A landscape with many valleys, sampled at points; each row gives a point and its height.
From any point a ball rolls to the lowest of the 2 points nearest to it. It stops when none of these is lower. Distance is the straight distance between rows; heights are no part of it.
bim h=158: [260, -92, 76, 90, -6, 37, 285, 256, 321, -280, -43, -652, 307, 6, 62, 53, -236, 244, 233, -483, 62, -221, -173, -277, -102, 613, 620, 156, 155, -92, 293]
guki h=204: [-341, -12, -442, -38, 275, 467, 396, 157, 628, 288, -29, -201, -193, -75, -344, 90, 564, 329, 73, 290, -42, 219, -27, -316, -209, -302, 131, -1, -286, 213, -160]
Sal h=498: [-167, 115, -56, -105, -296, 179, 120, -266, -173, -49, -89, -51, 185, -96, -60, -315, 45, -243, -305, -197, 266, 321, 444, 135, 15, -110, -17, -213, -99, 0, -537]
Dop h=299: [162, -375, 191, -376, -376, -26, -159, -212, -521, -93, 255, 208, -152, -181, 177, -83, 79, -165, 19, -233, 227, -162, 417, 183, 124, -75, -115, 359, 582, -378, -68]
gub h=393: [21, -252, 231, -129, -481, -246, 683, 43, -286, 333, -200, -268, 160, 409, -97, 280, -41, 220, -239, 151, 9, -323, 9, 172, -228, 183, 111, 268, 165, -164, 429]
lifu h=184: [313, -302, 198, -37, -143, 104, -758, -72, -244, -360, 494, 251, 322, -191, -99, -265, 110, 19, 94, -305, 296, -8, -54, -1, 305, 287, -114, 75, 24, -95, -290]
Revet h=420: [-234, 306, -43, -15, -346, 311, -108, -289, 22, -423, 512, -72, -60, -195, 246, 148, -220, -201, -23, -240, 454, -110, 39, 316, 158, 299, -135, 227, -209, -12, -585]
Virot h=239: [-158, 178, -206, 246, 601, 100, -14, -184, 553, 260, 47, -181, -26, 30, -398, 441, 266, 171, 183, 356, 14, 417, -91, -283, 12, -149, 302, 406, -443, 252, -280]
Vin h=20: [278, -446, -19, -116, 235, -197, 255, 531, -78, 231, 77, -82, 727, 227, 137, -439, -138, 177, 165, 29, 169, -89, 84, -347, 153, 176, 117, -216, 273, 89, 269]
gaz h=256: [155, -323, -53, -97, 310, -151, 546, 25, 210, -140, -373, -95, 17, 400, 111, 45, -267, 156, 52, 123, -545, -317, -342, 328, -184, 330, 113, -30, 150, 281, 495]
baref h=237: [-221, 207, 223, -59, 306, 2, 530, -27, 353, 658, -324, 113, -302, 110, -232, -25, 178, 62, -130, 297, 24, -159, -19, -318, -221, 238, 96, 239, 179, 535, 117]
Goki h=361: [377, -60, -192, -290, -75, 155, 4, -249, 108, 166, -16, 111, 63, -250, -44, 172, 486, -124, -4, -213, 94, -15, 171, 224, -274, -156, -81, 231, -100, 53, 3]
Teso h=461: [66, 180, 353, 115, -139, -231, -106, -67, 41, -222, 133, -176, 131, -170, 280, -101, -256, -294, 6, -219, 180, -272, 16, 192, -82, 333, -87, -22, -320, 204, -353]
desar h=480: [164, -29, 312, -67, 204, -364, -30, 316, -602, -336, -156, 35, -69, 227, 249, -239, -113, 30, -304, 8, 176, -222, -270, 105, 178, -81, 89, -204, 79, -361, 317]
Vide h=288: [-264, 360, -112, -188, 787, 156, 331, 10, 208, 539, -127, 90, -171, -74, -22, -159, 230, 367, -57, 477, -47, 148, -67, -261, -387, 363, -24, 219, -283, 649, 17]
Nimum h=298: [236, 219, 66, -106, -72, 21, 290, -71, 9, -109, -413, 92, -163, 177, 106, 151, -38, -62, 179, -107, -190, -217, -308, 528, -3, 34, 103, -129, 252, 152, 294]
Mon h=248: [-63, -153, 82, -91, -623, -201, 101, -143, -337, -326, 169, 110, -383, -303, 147, 24, -321, -20, 4, -484, -20, -6, 205, 252, 356, 175, 41, 195, 499, -554, 168]
Sur h=325: [41, 165, -44, 75, 33, -268, -200, 45, 251, 589, 319, -201, -50, 101, 164, 33, 354, 99, 17, 427, 45, 105, 30, -358, -461, 466, -23, -18, -175, -10, -493]
Guzon h=173: [-84, 415, 388, -56, -187, -61, 338, 20, 142, 666, -92, 1, -329, -73, -222, 42, 81, -159, -436, 204, 357, -93, 287, -301, -395, 582, -61, 313, -226, 174, -4]
Nukem h=306: [179, 5, -370, -304, 105, 137, 605, 321, 153, 560, -34, 88, -34, -17, 137, 83, 446, -2, 234, 295, 230, 71, 89, -96, -266, 290, 311, 359, -148, -342, -23]
fonil h=199: [429, 385, -32, 39, -201, -37, 326, 266, 151, -175, -54, -409, 171, 25, 178, 396, -280, -182, 235, -165, 63, -191, 3, -58, -210, 285, 355, 129, -270, 107, 321]
nal h=232: [443, -147, 58, -271, -226, 397, -478, 169, -316, -381, 360, 143, 279, 180, -28, 88, 158, -1, 213, 108, 536, -304, -89, -325, 42, 94, -29, 31, -117, -258, -185]
keru h=561: [-209, 203, 23, -388, -353, 203, 199, -180, 154, 79, -47, -183, -664, -236, -276, 258, 595, -93, -42, -301, 124, -80, 425, 549, 217, -38, -88, -55, -30, -89, -389]
subok h=414: [22, 147, -390, 115, 191, 151, -323, -32, -210, 178, 186, -119, 104, -7, -113, 405, 306, 99, 78, -39, 449, 407, 16, -218, 167, -192, 47, -13, -345, -382, -159]
mineg h=500: [157, 162, 232, -286, -102, -319, 479, -32, 51, 176, 134, -145, -28, -173, 202, -90, 121, -41, 39, -262, 392, -276, -3, 366, -208, 639, -104, 164, -152, 158, -447]
bep h=156: [667, 119, 166, 62, 282, -195, -159, 514, -21, -588, -46, -320, 138, 227, 168, -41, -413, 115, -166, -238, -272, -421, -320, 269, -130, 189, 70, -100, 237, 4, 600]
ded h=233: [-134, -327, 16, 79, 286, 27, -239, -2, -176, -50, 219, -453, 220, 445, 61, -126, 343, 253, 486, 46, 41, -383, -341, -640, -10, 218, 226, 52, 376, 41, -97]
bar h=33: [-54, 410, -93, 170, -125, -84, -193, 148, -570, -96, -224, -386, 198, 272, 225, 210, -240, 197, -13, 45, 103, 29, -148, -388, 133, 150, 270, -253, -497, -185, 101]
guro h=279: [-94, -242, 182, 118, 83, -420, -237, -43, -123, 395, 190, -252, 94, 443, 183, -142, 222, 38, 122, 230, -80, -287, -140, -222, -262, 263, -200, -242, 227, -2, -397]
Kifov h=448: [-368, -223, 316, -103, -283, 24, -233, -33, 344, 372, 54, 37, -123, -59, -111, -134, 212, 81, -145, 125, 5, 87, 85, 109, -155, -144, 51, -20, -477, -419, -554]
Vuman h=321: [-268, -167, -4, 205, 702, 42, -355, 169, 150, -440, 201, 280, 54, 202, -61, 88, -357, 412, 337, 263, -91, -1, -693, -510, 398, 77, 32, -131, -83, 118, 40]
Bolir h=292: [-152, 97, -205, 200, 907, -114, -202, 147, -6, -312, -206, 95, -104, -30, 100, 216, -127, 245, 3, 286, 4, 49, -372, -168, 5, -62, 194, -88, -255, -44, 272]
Mogal h=238: [-134, 4, -388, -134, 220, 477, 291, 166, 213, -112, 105, 204, -109, 15, -100, -33, 517, 32, 256, 249, 140, 65, -306, -175, -219, -414, -207, -294, 91, -5, 84]
bef h=371: [50, -166, -159, 265, 177, -127, -283, -165, -407, -518, 129, 330, 222, -142, 91, -351, -76, -168, -370, -144, -83, 263, -282, 34, 96, -482, -255, -61, -102, -95, -47]
zepif h=149: [486, 8, -154, 142, -190, 284, 118, 182, -44, -355, 39, -100, 153, 39, -221, 230, -302, -127, 277, -425, 343, 57, 50, 237, 156, 528, -31, -356, 451, -114, 272]
Zemu h=157: [-261, 19, -204, -34, 186, 357, 49, -314, 470, 406, -306, -122, -20, -129, -313, 240, 152, 153, 83, 83, -154, 255, 302, -514, -205, -326, -2, -106, -144, 502, 345]
lepa h=583: [-503, 187, -606, 127, -434, 295, -108, 117, -21, -85, 239, 50, -217, -186, -38, -31, 252, 37, -146, 193, 77, 365, -56, 330, 394, -423, -231, 109, -128, -260, -559]
rur h=545: [525, 38, -37, 40, -105, -300, 356, -17, -31, 224, -375, 342, 277, -180, -34, -104, -200, -411, -372, 194, -522, 27, 123, -28, 1, 112, -118, 300, -28, 542, 422]
bika h=421: [150, -185, 4, 12, 329, -131, -72, -207, -15, -212, -199, 182, 27, -188, -163, -114, 45, -163, -489, 242, -101, 124, 6, -157, -259, -491, -36, 1, -451, -7, 3]
navup h=62: [-276, 646, -165, 92, 95, 307, 148, 136, -254, -50, -219, -391, -153, 104, 99, 335, -20, 337, -28, 17, 256, 29, -313, -219, -288, 136, 308, -36, -325, -226, 291]
poda h=440: [-134, 411, -496, -11, -42, 9, -336, -172, -86, -139, -125, 237, 338, -446, 229, -310, 98, -238, -269, -8, -68, 263, 29, 224, 127, -347, 153, 573, -269, 209, -247]
Kome h=601: [-103, 57, -109, 244, 225, -12, 197, -206, 219, 105, -157, -380, -374, -31, -544, 177, 732, -16, -193, -289, -34, 147, 111, 189, -47, 7, -314, -351, 99, 209, 50]
kovo h=541: [-571, 483, -173, -69, 70, 154, -348, -30, 213, -13, 432, 123, -54, -472, 323, -233, 226, 1, -49, 25, 14, 72, -69, 406, 99, -257, -399, 160, 359, 496, -533]
buzis h=374: [-286, 267, -274, -182, 169, 44, 102, -78, 254, 226, -60, 327, -33, 58, -24, -13, 92, 124, 170, 363, -252, 391, -157, -16, 195, -539, -192, -301, -282, 37, -681]
buvu h=499: [-376, -126, 69, -60, -144, -110, 237, 117, 243, -12, -120, 382, -457, -218, -76, -297, -18, -68, -197, -87, -123, 48, 98, 414, 136, -187, -19, 10, -164, -561, -266]
Fad h=190: [-39, -624, 19, 181, -23, -134, 24, -76, -60, 97, -259, 116, -166, 337, 0, 72, -216, -66, 5, 243, -721, -70, 129, 85, -133, -153, 157, 252, -136, -197, 532]
zogo h=582: [50, 193, -30, -514, -248, 60, 38, -198, 230, 448, 100, -42, -272, 11, 88, 90, 582, 8, -148, 171, 222, 21, 565, 248, -35, 148, -91, -63, 314, -107, -705]
pelu h=262: [-214, -479, 155, 198, 231, 407, -116, -112, 419, -91, 78, 324, 60, 12, -411, -172, -244, 232, 140, -175, 54, 230, -54, 303, 222, -108, -158, -543, 37, 59, 162]
lobel h=603: [18, 129, 125, -68, 136, -519, 217, -188, 326, 241, -327, 109, -114, -156, -228, 96, -195, 75, 205, -310, -583, 371, -28, -11, 130, -51, 57, -360, -64, 248, -51]
Luk h=101: [251, -228, 224, 200, 323, 19, -582, -211, 94, -39, 502, 74, 227, -23, -95, -83, 225, -15, 90, 10, 393, 95, -147, -127, -107, -60, -415, -249, 257, -15, -484]
tibal h=376: [114, 623, 311, -248, 65, 72, -476, 119, -302, -95, 281, 205, -31, -246, 370, 70, -182, 40, 253, 156, 484, -154, -102, -88, 49, -209, 87, 293, -115, -58, -291]
gen h=329: [-71, 53, -158, 79, 708, -485, -320, -231, -159, 191, -191, 106, -106, 12, 239, 256, -11, -71, 45, 259, -456, -73, -166, -131, 273, -114, -87, 51, -19, 208, 57]
piti h=154: [-30, -256, 208, -2, 109, 176, 188, -55, -66, -13, -388, -510, 239, 352, 56, 7, -174, 256, -176, 56, -144, -292, 87, -387, -238, -60, 194, -87, 405, 470, 747]
nemez h=272: [66, -373, 237, -265, 47, 255, -306, 188, 126, 163, 226, 138, 371, 257, -19, -48, 86, 40, 192, 425, 413, -29, 259, -377, -228, -133, 218, -78, 139, -344, -221]
marum h=527: [144, -102, -151, -282, -547, -50, 525, -106, -132, 65, 22, -2, 59, -260, -130, -49, -20, -94, -41, -458, 311, 391, 474, 224, 217, 34, -65, -300, 336, -145, -250]
Purar h=466: [-244, 284, 36, 165, 100, -122, -24, -314, 244, -188, -123, 164, -339, -291, -229, -109, 273, -273, -510, 200, -17, 92, -12, 127, -89, -548, -353, 190, -238, 136, -488]
Lar h=465: [42, 143, 59, -167, -329, -114, -466, -479, 56, -164, 223, -42, 292, -110, 15, -64, 15, -299, -194, -38, 281, 274, 453, -78, 105, -172, 91, 84, 322, -249, -899]
sel h=404: [-424, 265, 16, -280, -364, -1, -115, -172, 158, 550, -154, -2, -59, 93, -72, -172, 317, 225, -124, 175, -220, 42, -228, -19, -179, -117, -263, -242, -416, 225, -502]
Govoz h=265: [-273, 62, -496, 382, 514, 306, 238, 101, -61, -330, -23, -34, -34, -31, 150, 71, 49, 126, 194, 288, 73, 60, -548, -516, -175, -248, 92, -44, 102, -18, 196]
Lazek h=236: [-17, 6, 5, 171, -610, -21, 577, 327, 281, 2, -62, -172, 80, 255, 187, 280, -427, -142, 383, -19, -112, -281, -61, 55, -76, 430, 186, 7, -59, -272, 194]
Sase h=70: [165, 317, -139, 148, -11, 77, -37, 533, -271, -88, -318, -352, 52, 318, 114, 191, -566, 86, -165, -29, -99, 107, -109, -139, 50, 78, 285, -317, 272, -390, 509]
vid h=503: [306, -46, 214, 431, -93, -291, 259, 42, 33, 64, -236, -145, 153, 40, 81, -221, -270, -393, -312, -18, -35, -219, 235, 206, -85, 349, -77, -73, -136, 317, 131]
tivod h=566: [-661, 51, -292, -119, -323, 258, -300, -36, 366, -250, 334, -198, -310, -243, -216, -153, 519, -48, -299, 143, 54, 116, -261, 432, 294, -480, -382, 151, 88, 293, -620]
Zevi h=391: [-99, -286, -253, 155, 7, 443, -324, 68, -195, 116, 217, 25, -8, -58, -34, 59, 142, 69, -9, -190, 511, 10, -78, 84, -69, 139, -172, -145, -156, -328, 365]
Vol h=198: [183, 179, -74, -121, -308, 99, -153, -98, -190, -122, 240, -29, -349, -220, 107, 469, -255, -142, 299, -450, 196, 96, -8, 218, 413, 453, 108, 28, 125, -390, 112]
Runi h=315: [117, -157, 45, -344, 131, 204, -403, -57, -109, 435, 91, 267, 167, 95, 279, 84, 197, -19, 215, 198, 181, -171, 203, 64, -74, -213, -79, 18, 243, 55, -65]
Kuziz h=430: [-179, 338, 345, -47, -113, -94, -163, -31, -148, 410, -112, -58, -178, -185, 162, 265, -338, 98, 236, -240, 174, -231, 65, -178, -37, -165, -68, -166, 209, 82, 322]
Los h=95: [416, -334, 9, 290, 272, -189, -272, 278, 124, -556, 34, -502, 89, 271, -136, -15, -205, 106, 43, -358, -345, -107, -142, -65, -188, 345, 393, -110, -37, -232, 433]
bori h=57: [-16, -458, 31, 447, -222, -86, -231, -195, 42, -16, -151, 218, -137, -176, 109, -173, -243, -203, 38, -183, -543, 207, 352, 363, 222, -120, -3, 78, 17, -249, 289]
Zila h=183: [-86, -534, 46, 321, 13, 347, -284, -139, 95, -43, 463, 182, 176, 187, -409, -259, 197, -4, 168, -38, 167, 309, 148, 43, 18, -314, -486, -401, 312, 47, -119]
damib h=107: [-194, 538, 55, 70, -150, 172, 47, -140, -114, 239, -136, -74, -394, -11, -93, 283, 138, -40, -209, 171, 267, -113, 125, -50, -201, 122, 53, 210, -585, -97, -135]
mur h=339: [362, -372, -88, -21, 157, 349, -38, -245, 47, -192, -218, 22, 74, 291, -88, 268, 187, -73, 172, -144, -115, -156, 90, 460, -43, -233, 160, -4, 73, 94, 420]
dun h=405: [111, 487, -217, -45, 319, -64, -635, 72, -189, -28, 331, 320, 313, -437, 557, -168, -16, -10, 2, 451, 53, 259, -134, 109, 26, -283, 38, 392, -138, 258, -504]
pesa h=422: [447, 15, 239, -493, -280, -64, 522, 315, -250, -143, -266, -380, 309, 297, 12, 200, -286, 272, -320, -132, 246, -282, -4, 163, -156, 137, 378, -20, 31, -266, 574]
rasup h=326: [-38, 126, -202, 215, -473, -128, -221, -55, -259, -351, 128, 186, 316, -362, 126, -356, -109, -356, 23, -180, -145, 237, -13, -202, 163, -314, -326, -44, 313, -73, -168]
kubo h=358: [-214, -134, -136, 129, 156, 428, -621, -76, -96, -64, 249, 234, 59, -115, 205, 59, -31, -8, 36, 41, 247, -132, -173, 280, 253, -216, -301, 292, -108, 88, 52]
duso h=327: [422, -589, 352, 320, -240, 53, 113, 373, -27, -429, 206, 201, -8, 381, -251, -154, -323, 4, 343, -251, -257, 75, 101, 279, -9, 230, 165, -124, 464, -233, 587]
Nezak h=348: [-113, 319, -54, 102, 278, 87, -233, 130, 144, -145, 221, 397, 223, 35, -64, 14, -136, 130, 533, 248, 65, 214, -438, -118, 207, -169, 52, -126, -311, -116, -371]
razik h=546: [91, -45, -45, -155, 284, 84, 292, -194, 381, 298, -316, 502, -155, -288, -73, -4, -54, -264, -234, 219, -306, 23, 357, 119, -90, -45, -274, 95, -133, 595, 197]
ropu h=231: [247, 454, 98, -303, -398, 8, 298, 286, -340, 13, 304, 167, -36, -110, 133, 335, -328, -15, 423, -85, 344, -76, -35, -148, 337, 216, 43, -28, 310, -212, -41]
Gune h=255: [-24, -577, 39, -328, 856, 13, 379, -188, 128, -148, -349, 58, -150, 136, -14, 50, 205, 272, -70, 127, -202, -203, -8, -316, -351, -96, 69, 149, 167, 208, 487]
nenar h=413: [48, -257, 320, 239, 585, -119, -278, -67, 14, -652, 110, -269, 119, 68, -332, -2, -434, 213, 137, -63, -268, 93, -121, -569, 48, -254, -134, -352, 246, 248, 368]
fekon h=443: [136, 40, 433, 57, 93, 37, -286, 120, 13, -207, 148, -196, 114, 124, -184, 96, -194, 9, 306, -168, 228, -162, 109, -475, 132, -180, 36, -203, 89, 14, 263]
lome h=276: [95, 351, -20, 169, 696, -283, 37, -199, 482, -33, -185, -131, 14, 15, -148, 438, -154, -151, 323, 186, -364, 139, -64, -314, 7, 126, 386, 183, -496, 421, -38]
Genub h=189: [-40, -660, -167, 116, 499, -343, 599, -26, 44, -27, -165, -98, 86, 137, 149, -257, 56, 133, -50, 166, -466, -196, -256, -391, -329, 192, -75, 203, 325, 301, 338]
zapor h=524: [-94, -276, 53, 156, 178, -169, 40, -64, -114, -366, 114, -159, -184, 311, -87, -11, 392, -8, -40, 32, 167, -181, -356, -76, -431, -125, 35, -61, -220, -498, -171]
bip h=450: [374, -110, 365, -396, -211, -444, 303, 66, -431, -12, -362, -34, 187, 58, 131, -172, 47, 125, -454, -318, 278, -138, -99, 291, -181, 114, 148, -87, -250, -235, 108]
dokop h=346: [-129, 277, 277, -507, -264, -196, -273, -181, -621, -4, 259, 63, -334, -315, 385, 104, -100, -124, -221, -105, 535, -221, 167, -166, -32, 52, 46, 254, 130, -410, -264]
dulo h=444: [-160, -311, 531, 59, -77, -149, -239, -155, -460, -99, 69, 194, -1, 259, 148, -550, -141, -146, -83, -25, -103, -290, 267, 403, 259, -114, -85, -114, 500, 249, -149]
Pigu h=83: [363, -238, -71, -32, -128, -271, 168, 431, -232, 167, -182, -239, 504, 480, 251, -89, -144, 65, 143, -35, -2, -177, 5, 211, 443, 468, 290, -217, -127, -155, 375]
gosov h=398: [-459, 335, 244, 369, 119, 98, -449, -62, 112, 64, 14, 194, -303, -274, 120, 137, -382, 101, 69, -185, 98, -40, -28, 317, 429, -107, -126, -155, 29, 111, 83]
lusi h=382: [-174, 254, -246, -455, -381, 294, -386, -114, -293, -132, 655, 143, -166, -495, 404, -158, 52, -99, -101, -95, 526, 28, 114, -100, -62, 272, -321, 277, 224, -122, -416]
bafo h=538: [-405, -314, -267, 2, -245, 104, 110, 40, 284, 145, -62, 196, -467, -204, -248, -121, 274, 104, -69, 61, -605, 114, -146, 270, 148, -525, -245, -182, -315, -213, 39]
naz h=373: [21, -273, 305, -69, 451, -333, -358, -302, -168, -347, 159, 27, -12, 92, -63, 173, -182, -20, 145, 179, -559, -132, -262, -301, 66, -469, -354, -158, 30, 346, 61]
Nufe h=501: [-65, -104, -51, 110, 43, -472, 251, 277, -289, -174, -40, -66, 107, 335, 103, -195, 45, 199, 113, 79, -96, -161, -674, -352, -101, 147, 188, -186, -12, -388, 142]
voz h=274: [168, -160, -189, 82, -25, -154, 366, 167, 169, 244, -441, 349, -121, 52, -52, 46, 41, -180, 8, 178, -206, 19, 44, 122, -103, 196, 380, 200, -321, -413, 278]
supef h=349: [224, -308, 111, -37, -562, -238, 315, -46, -457, 333, 204, -116, -38, 175, 0, 261, 51, -286, -24, 135, 79, -229, 360, -105, -197, -65, -215, 217, 426, -303, 36]
Saz h=267: [25, -564, -18, 377, -289, 248, 43, 402, -45, -181, 87, 16, 95, 211, 17, -63, -400, -73, 251, 32, -344, -115, 139, -191, -41, -168, 123, -37, 79, -264, 754]
kos h=435: [175, 148, 6, 27, -93, -39, -727, -124, -130, 186, 70, -70, 397, -80, -1, 120, 30, -143, -99, 102, 131, 211, 66, -249, 131, -449, 80, 119, -230, -179, -584]
puvo h=243: [419, 451, 13, 302, 400, -138, -6, -57, 156, -81, -373, -145, -61, -227, -152, 419, -107, -243, -102, -166, -109, -5, 38, -177, -113, 60, 174, 9, -118, 264, 401]
danef h=281: [259, 77, 117, -47, -454, -275, 1, 344, -128, -355, -21, 101, 342, -247, 232, -396, -597, -180, -61, -260, -176, 22, 107, -99, 108, -223, -62, -144, 134, -108, 304]
Zolo h=257: [408, 200, -19, -336, -575, -66, 467, 458, -254, -97, 56, 20, 169, 179, 90, 295, -793, 218, -13, -177, 47, -45, -184, 179, 491, 524, 206, -145, 315, -393, 215]
luv h=108: [517, 335, 50, -81, -202, 182, -206, 262, -408, -362, -260, -273, 18, 331, -108, 119, -511, 81, -142, -422, 136, 62, -181, 259, 168, 273, -8, -588, 571, -119, 270]
serel h=604: [-556, 36, -177, 208, -478, 264, -222, -41, 403, -471, 277, 434, -100, -259, -174, -269, -212, -174, 89, 16, 88, 166, -106, 225, 480, -286, -66, 445, 113, -316, -412]
rar h=207: [130, -195, 393, -141, -379, -468, 134, 59, 14, 272, -2, 183, 241, -256, 171, -414, -183, -158, -41, -28, -283, -54, 129, -42, -217, -258, -98, 157, 206, 77, -167]
Nasu h=581: [45, 432, -179, 12, -206, 98, 118, -192, 403, 110, -252, -60, -425, -129, -476, 304, 562, -164, -13, -286, -249, 211, 240, 293, 297, 80, -38, 18, -329, 344, -106]
Sevef h=196: [-162, -330, -122, 68, 399, 494, -123, -23, -302, -61, -146, -317, 284, 366, 95, -78, 94, 277, 89, 196, 234, -296, 52, -514, 28, -109, 324, 38, 336, 276, 366]
denib h=273: [25, -62, -172, -243, -338, -46, 724, 366, -16, 188, 176, -212, 93, 242, 156, 271, -98, -101, 387, 298, 374, -199, -67, -77, -237, 550, 224, 265, -28, -324, -181]
medog h=536: [-135, -9, 120, -116, -279, 73, 206, -201, 102, -168, -263, -69, -562, 112, -233, 227, 197, -60, -187, -302, 70, -35, 154, 468, 55, 12, 204, -187, -153, -565, -54]
totu h=392: [269, -366, 501, 294, -139, -125, -94, 194, -509, -571, 148, 133, -48, 414, 41, -410, -364, 8, -114, -239, -217, 74, 325, 573, 160, 7, -19, -108, 469, 181, 244]
loto h=104: [-29, -479, 55, -132, 139, -327, 349, 64, 3, 475, -150, 121, 329, 72, 26, -272, -109, 94, -63, 151, -128, -49, -10, -181, -248, 2, -149, -183, 134, 204, 325]
Nudos h=491: [-544, -139, 89, 299, -353, -72, -124, -272, -169, -310, 173, 78, 23, 64, 253, -537, -94, -303, -185, 45, -116, -177, 211, 343, 148, 42, -101, 327, 236, -106, -421]
supon h=102: [-160, 76, -249, 87, 38, 292, 128, -60, 299, 163, -264, -396, 251, 9, 44, 110, -131, 282, 281, -289, -172, 77, -29, -386, -206, 23, 286, -51, 133, 394, 568]
Lam h=571: [-178, -239, 30, 34, 148, -230, 66, -328, 586, 227, -170, 221, -305, -132, -363, 241, 274, 63, 140, 69, -746, 185, -36, -40, 96, -290, -53, -43, -371, 11, -81]
Tete h=504: [-247, 297, -59, 178, 221, 80, 23, -132, 296, 223, -61, 220, -146, -451, 47, -308, 23, -127, -437, 85, -52, 28, 236, 221, 37, -280, -420, -108, -5, 635, -215]
Ruk h=344: [0, 352, -321, 172, -26, 97, 36, 30, 221, 778, 240, -59, 91, -227, -85, -39, 319, 77, 86, 318, -205, 315, -60, -494, -453, 461, -63, 391, -567, 244, -99]
lanu h=471: [-91, 490, -524, -156, -298, 210, 7, -71, -184, 385, -251, 280, -137, -506, 39, -322, 480, -82, -389, -6, -51, 307, 116, 223, 113, -46, -148, 248, -457, 161, -29]
geb h=633: [12, -87, 256, 297, 85, -269, -39, -470, 7, -252, -125, -134, -315, -119, -333, -204, 302, -84, -293, -497, -276, 262, 346, 461, -87, -237, -279, -53, 212, 366, -84]
Bivov h=436: [-427, 179, -114, 8, 109, 254, -123, -94, 338, 592, -61, -1, -79, 184, -346, -75, 336, 130, -196, 368, -162, 149, 158, 160, 116, 229, -154, -89, -612, 500, -375]

Where does a ball stop that starts at each point below?
tivod | Vin
Nufe | Vol
razik | Vin

Call two points neighbours if one is among the 2 nearest of the other. Go from one point of each pair to the other, from neighbour to neighbour, staying as low as possible. Name the highest point that can't be avoided.
Vin, Luk | Goki
Los, supon | lome
bori, Los | Nukem
